The views of a scene show one set of named points, each view turned or mirrored, shifted and resized as a whole, with a little noise and some points left out.
(in the rows, 128 means zero)

Scene 1
View 1
(20): [ 81 167 161 144 112  84 196 160 155 165 163 117 175 124  82 120  93  83]
(94): [ 84 174 170 160 105  90 191 169 147 148 160 116 154 116  77 110 126 114]
(5): [ 88 162 178 149  86 105 172 133 141 143 137 125 166 125 101 114 130  97]
(146): [105 169 180 150  85 116 148 144 140 135 125 136 135 121 100 101 152 140]
(107): [ 89 163 163 134 107  96 176 146 154 163 148 132 170 126 104 119 101  88]
(180): [ 98 168 178 145  91 112 161 131 139 142 129 133 156 127 103 109 127 115]
(71): [121 159 174 103  90 129 119 105 156 158  95 159 157 145 145 114 107 106]
(86): [101 166 193 167  73 128 141 134 131 116 116 130 133 124  97  95 180 155]
(101): [125 161 173 111  88 125 126 128 158 155 108 158 143 136 129 109 123 129]
(93): [119 186 153 135 114  96 151 209 183 173 146 153 111 121  93 100 121 156]
(209): [126 169 132  80 140  87 152 191 202 214 142 169 140 133 125 122  54 110]
(87): [108 172 193 171  67 128 137 151 136 110 115 130 109 118  89  81 188 175]
View 2
(94): [112 138 102 156 153 168 147 107  99 161  85 157 152 131 142 170 102 107]
(101): [139  98  93 105  95 140 124 142 141 138 120 107 145 127 146 131 119 111]
(71): [151  78  87  95 104 144 120 143 142 126 120 100 123 128 161 118 124 102]
(87): [105 164 132 142  85 104 115 153 149 179  88 139 180 107 152 157  92 130]
(107): [130 112  88 138 153 176 147 102 105 135  96 136 121 139 148 150 113  95]
(20): [122 115  92 158 175 192 155  87  91 144  88 157 125 146 142 166 109  94]
(86): [121 154 130 137  93 110 113 150 150 172  86 134 161 110 155 149  95 116]
(180): [128 123 104 131 130 147 130 120 128 145  95 135 138 130 155 143 105 104]
(93): [ 98 129  84 131 108 177 152 125  97 157 120 134 200 124 102 172 116 136]
(5): [132 123 103 141 148 151 135 116 123 148  84 146 120 131 166 148 103  96]
View 3
(146): [151 117  96  98 175 173  99 129 116 104 132 133 159 155 150 153  68 102]
(94): [132  97 109 103 144 134 109 125  86 136  86 141 122 154 137 176  64 107]
(87): [163 121  84  91 188 186  92 139 102  91 146 139 166 143 165 154  47  99]
(180): [142 104 102  94 164 155 106 126 101 119 121 132 149 157 145 149  79 101]
(209): [102 118 130 147 120 131 113  96 145 163  54 109 117 185 109 170 103 124]
(86): [161 122  85  90 193 186  93 140 116  91 151 133 173 150 160 143  62 102]
(20): [132  85 114  92 137 122 110 121  68 140  88 142 116 151 133 177  68  99]
(93): [124 133 101 138 154 171  93 124 141 129  76 124 138 158 135 188  43 117]
(107): [134  90 115  93 145 127 113 120  86 130 102 135 130 160 136 157  87 102]
View 4
(93): [124 118  88 145 120 111 105 141 103  90 139 115 119 143 111 165 117 166]
(94): [119 148 138 137 104 100 116 155 108 113 142 126 105 123 108 156 135 173]
(101): [125 129 114 127 128 115 123 129 127  83 134 122 125 122 138 125 123 117]
(5): [120 152 149 129 111 103 125 146 121 107 141 126 112 113 124 136 138 147]
(86): [108 161 131 132 112 126  94 117 129 112 120 113 125 140 154 125 123 149]
(209): [147  88  85 138 137  91 144 164 101  68 155 132 119 115  88 169 126 132]
(146): [117 147 130 134 113 118 104 128 119 104 130 118 120 134 137 132 124 149]
(107): [131 136 142 131 112  95 136 159 111 101 144 131 111 105 109 147 137 145]
(180): [120 144 140 129 112 105 120 138 119 105 139 124 116 119 127 136 131 146]
(20): [122 141 140 138 105  98 120 161 107 111 146 126 102 120 102 160 140 175]
(71): [131 128 126 117 132 110 136 134 130  79 140 127 130 108 139 119 130 100]

Which points are out of place in each view (at most two, in the order of its rows)? Write - if all are in place.
view 1 -> -
view 2 -> -
view 3 -> (94), (87)
view 4 -> (20)
